Each row is a point on a tangle of strands that fork, close into loops and nearly touch. The rows are in no order.
(in the rows, 128 means zero)
Points whose rows are less than 113 apart are linked; no others are. Some points are linked to none.
tikef: [150 109  79  99 151 131 124 117 121 124  90 167 108 114 143  79 181 113
  84 142 126 105]
duna: [135 145 124 130 148 128 134 141 165 168  95 109 191 196 161 132 130 126
 123 118 119 112]
Tov: [130  82 106 132 162 123 130  96 116 140 103 128  85 130 162  67 171 103
  88 176 111 115]
zamis: [117 179 172 119 168 155 155 122 123 103 166  92 107  70  64 140 118 164
 137 103 172 150]
lav: [ 91  99 129 128 139  46  91  94 129 163 110 126 103 125 116 128 112 110
  88 131 124 107]
Dafa: [180 111 117 143 101 167 141 132 105 108 152 165  71 103 101 102 177 133
 106 124  95 137]
lud: [110  91 133 159  70 103 110 129 173 198 112 119 128 166 139 176 124 129
  91 142  83  97]
munef: [149  67  79 132 137 112  77 103 105 123 134 129 107  81 151 120 105 114
 100 157 114 136]
bof: [187 145 135 152 176 197 156 128 150 116 105 144 161 101 129 107 138 157
 167 155 128 143]
sulo: [137 115 147 157 137 165  98 151 132  82 164 125  76 101 119  70 111 126
 128 154 125 161]
zapun: [124 181 142 107 149 134 126 140 185 137 106 141 146  98  81 140  99 160
 152  87 125 120]
bibi: [129 141 122 124  50  93 143 120 112 118 135 145 141 197 129 166 108 143
 132  85  82 157]
Pid: [100 103 165 133 114 155 157 113  71 131 146  95 125 179 146 132 167 127
 146 147 156 140]
mag: [114 159 102 108 159 109 124 135 176 150  54 147 159 202 155  96 137 109
 137 126  99  98]
Zum: [ 86 115 132 110  91 138 138 120 150 161  86 165 126 169  95 166 166 126
 123 147 117  83]
sed: [140 135 100  95 171 143  95 132 120 132 129 102 138 110 148 130 152 128
 148  85 119 143]
rifen: [114 140 118 112 111 133  97 178 188 157 147  89 185 163 142 160  78 117
 168  87 111 103]
Zelo: [ 94 113 148 108 147 136 163 101 130 202  86 120 116 165 132 142 215  91
 100  94 114  96]
dig: [ 99 159 160 131 151 135 124 133 136  94 115 128 132 155 105  92  75 116
 169 150 165 120]
nipe: [122 182 167 137 132 159 113 176 196 118 182  57 145 122 126  98  83 103
 137  92 142 170]
luk: [175 139 163 153 147 178 133 142 133  92 147 129 124  92 119  87  98 165
 142 158 130 163]
mafem: [142 111 127 123  85 177 128 143 115 149 141 136 110  95  90 187 144 161
 180  90 102 102]
Lalo: [142 115 112 136  94 100 132 149 124 138 183  84 187 150 207 192 109 141
 108 136 106 174]
vifa: [127 141  99 107  77 124 111 144 127 131 129 146 129 122  94 178 112 172
 184  76 111 126]
zutiz: [106  86 125  92 116 123 127  95  57 114 139 132  87  98 100 133 156  99
 105 145 172  84]
tiza: [116 133 147 143 137 188 125 143 141 130 121 121  88 161 112  73 185  95
 125 106  98 125]
tuko: [104 123 140 157  83 101 118 138  87  98 193 105 132 127 141 163 102 145
 143 130 123 199]
mipa: [143 135 138 163 115 131 102 171 190 168 160  88 127 141 137 124 117 118
 107  93  66 155]
Ruz: [134 106 173 168  75 154 177 131  98 152 160  98 126 170 137 170 153 147
 148 129 110 141]
nulo: [123  72 157 146  59 159 138 119  95 117 131 159  94 174 112 124 114 137
 137 193 117 132]
vipa: [147 117 123 135  86 118 165 134 100 146 136 123 135 167 151 199 144 154
 143 100 100 146]
Dedu: [ 93 164 156 129 142 140  69 172 197 132 150  56 132  97 105  86  80  95
 139 118 151 137]
vune: [126 104 115 114 107 139 108 120  88 126 140 141  58  71  76 129 177 108
 126  98 151  87]
farat: [112 104 140 110 155 159 194 100  84 140 102 149 118 141 131 121 205 121
 105 158 156  91]
rodum: [124 106 137 113 120 120 136  96  34 102 149 114 135 147 161 153 137 131
 145 150 151 139]
vali: [ 79 123 138 108 135  64 134  80 106 137  95 137 125 148  92 109 134  90
 106 109 159 109]
duto: [186 113  88 147 138 110 178  98  71 106 124 165  97 100 149 119 164 148
  95 129 132 142]
mibo: [109 136 123 128 170 107 199 110 108 136  62 141 162 196 169  93 162 125
 113 162 147 108]
gopo: [114  93 142 128 132  93 191  82  88 137  93 147 116 147 128 139 153 134
 104 186 157 102]
Medu: [185 155 115 107 147 155 137 138 114  84 154 148 114  53  83 109 160 143
 141  87 153 123]
mibor: [130 162 158 131 166 144 153 137 124 128 151  72 141  93 133 147 120 143
 140 108 152 175]
sev: [137  82  92 123  97 141  88 119 131 142 121 155  45  73  85 126 188 119
  79 105  98  80]
lel: [124 115 120 125 109 167  88 155 102  54 173 113  93 130 127  86 125 108
 161 123 122 177]
mipom: [122 114 124 144 141  68  90 111 155 114 144 123 184 112 187 141  51 140
 112 197 149 148]
fimi: [ 94 125 127 118 163  86  86 104 130 154 138 117 118  87 123 146  90 118
 126 139 149 116]
Nisil: [ 98 109 117 109 108 161  69 142 124 121 134 118 124 125 105 118 109 111
 189 132 138 100]
tor: [129  70  88 113 142 122  93  94  91 134 117 152 100  67 125 138 138 111
  98 160 144  72]
mapu: [164 185 113 112 129 105 118 156 215 115 169  93 196 123 154 153  73 124
 106 106 134 181]
guzak: [105 148 126  87 130 110 122 118 112 145 110 146 115 137  88 165 142 128
 153  73 122 108]
Gebo: [119 164  99 113 100 114  81 173 185 136 187  77 188 124 137 161  85  99
 125  78 120 160]
visuk: [166 156 121 132 171 190 167 143 147  99  88 200 154 128 112 108 178 154
 141 135 124 116]
telon: [143 143 126 111 140  84 194  98  89 141 103 135 104 154 144 156 187 142
  89  95 107 158]
lovi: [146 148 117  77 151 150 148 132  81  96  84 188 125 121 103 111 174 116
 137 124 184  76]
Robir: [107 131 124  94 160 163 148 106 108 129  73 175 116 106 130 115 206 101
 118 151 181  63]
zezog: [150  98  98 134 116 103  75 117 127 101 127 141 144 103 149 114  55 132
 136 187 122 131]
Dimi: [121 140 155 158  85 126 114 162 194 173 178  65 119 102 120 174  95 129
 127  83  98 133]
sofiv: [194 136  99 127 148 129 153 129 106 111 133 168  96  66 107  99 182 138
  82 101 123 138]
nen: [115 108 146 167 123  72  99 151 173 146 158  84 131 140 165 125 106  98
  71 108  90 161]
Keko: [128 141 101 137 157  99 166 115 166 149  52 175 144 168 164  90 153 129
  99 149 103 115]
zug: [ 91 188 119 122 125  94  91 147 163 135 145  87 120 129  96 108 128  82
 118  34 103 176]
Beras: [137 142 146 124 163 167 132 136 123 105 107 120 146 171 150  79 109 129
 151 160 155 115]
Nub: [139 129 109 122 154 158  95 156 194 190 123  91 176 145 157 152 124 122
 135  94 102  97]
gimu: [128 163 138 135 123 107  97 139 191 122 142 133 138  89 103 141  45 149
 148 116 136 134]
lugi: [121 159 125 128  83  65 141 130 100 103 144 130 139 150 130 174  78 155
 135  99 113 193]
geviv: [150 110 127 171 149 120 183 101 104 132 135 115 143 136 190 144 116 164
 122 167 129 158]
sepo: [145 157 143 136 164 115 141 125 157 144 102 160 119 107 101 127 123 151
 110 118 118 119]
zik: [127 136 155 134 165 153 198 113 106 111  75 149 159 169 153 101 132 144
 143 181 170 105]
vafu: [197 150  94 126 136 109 132 123 207 116 157  95 188 111 181 154  56 153
 111 151 121 176]
Lib: [ 94  87 139 123  77 157  97 132 122 166 102 135 123 162 109 134 137 118
 168 144 123  75]
mamuk: [134 135 122 159 109 119 152 116 176 149  62 176 163 188 152 111 110 148
 111 181 103 105]
big: [119 156 142 129  94 164 175 125 161 148  85 173 159 183 117 161 157 160
 162 132 116 101]
Tefo: [141 185 166 144 200  89 184 106 130 124 108 141 131 135 130 106 122 145
  99 115 130 154]
ravoz: [ 99 116 104  76 119  75 115 114  99 146  87 165 104 120  82 129 163 107
 104  88 128  85]
sug: [128 123 151 161 140  96 122 137 173 132 156  95 187 136 161 127  49 116
 115 170 152 133]
mepu: [ 88 101 116 118  99 128  73 130  86  87 176 107 107 118 113 124 105 105
 166 133 156 146]
muben: [137 172 116 102 131 181 166 143 142 126  69 190 161 173 100 141 185 156
 158  99 135 113]
Num: [110 152 127  90 125 109 115 128 100  69 109 175 124 151  85  85  90 104
 163 119 157 116]
bal: [124 116 116 110 124  96 125 103  52 108 174 113 110  83 133 172 140 125
 131 110 148 154]
gemes: [182 116  89 125 123 128 110 130 143 114 164  88 184 120 187 170  95 158
 122 130  88 180]
Gulof: [153 123  85  95 193 157 138 106 113 154  79 151 138  92 153 114 191 124
 114 131 149  75]
Saso: [110 110 161 142  76 125 162 104  93 129 106 168 129 156 126 135 129 155
 129 187 147  93]
nuv: [170 124  87 117 134 109 191  98  92 126  94 162 133 151 151 130 180 152
 118 130 103 139]
fenuf: [ 85 130 117 120 100  83  79 114 140 123 152 117 134  79 107 166  62 144
 150 130 138 120]
sosom: [118 143 169 132 135 123 154 111  95 118 145 124  87  75  67 164 132 142
 162 106 145 120]
verid: [116  66 133 147  93 131  95 123 133 129 128 157  80 119 109 119 120 129
 118 189 120 111]
bur: [114 109 116 157  95  84 106 144 107 106 194 101 170 135 197 156  86 128
 115 168 123 190]
fil: [129 165 132 115 180  92 186 102  93 113 101 126 127 167 147 101 162 121
 105  87 137 164]
dezi: [141  73 129 170 169 167 113 123 124 139 119 104 116 110 177  78 133 118
 117 186 118 131]
sezik: [123  83 122 160  93  95 121 138 164 176  97 152 160 189 158 134  91 131
 107 164  98  88]
sok: [127 162 194 142 174 156 138 164 152 153 155  58 134 137 130 109 132 110
 117  96 135 162]
rigi: [169  95 115 154 115 162 125 128 124 108 129 177  82  80 101 116 141 146
 109 185 115 117]
puzet: [102 138 147 162 120  90  83 155 172 121 174  89 136 138 141  94  53  89
  93 150 126 158]
pagu: [148 147  81  78 132 152 109 148 120  95  86 184 150  92  98 118 143 136
 163 113 143  91]
Sefa: [125 119 157 185 111 132  99 165 154  99 187  99 116 113 141 103  81 111
 102 163 113 182]
vis: [ 96 111 142 132  94 151 127 111  97 160 164 111  84  67  76 191 133 147
 152 104 125 107]
nife: [ 92 115 163 138 141 153 100 143 123 128 135  91  76 159 121  63 140  81
 150 123 143 123]
kop: [ 90 157 165 139 157 164 108 155 124 137 160  56 109 135 121  94 144  82
 162  87 142 147]
luta: [153 157  95  86 114 153 117 151  88  59 147 169 119  71  96 116 117 143
 179  94 162 111]

A piece is two or more points that can be reached from each other along the links. Count, over all rows, the pieces, the separate loops (a circle has one, a figure eight two, a Y none), the forks (points with three links) and the tips (points with one).
pieces -> 3
loops -> 2
forks -> 6
tips -> 8

A tip is a point with one link. Name the tips that can be reached along the links from each point below, in the order of the rows.
munef -> sev, Dimi
farat -> tiza, Dedu, dezi
lugi -> lud, Num, bal
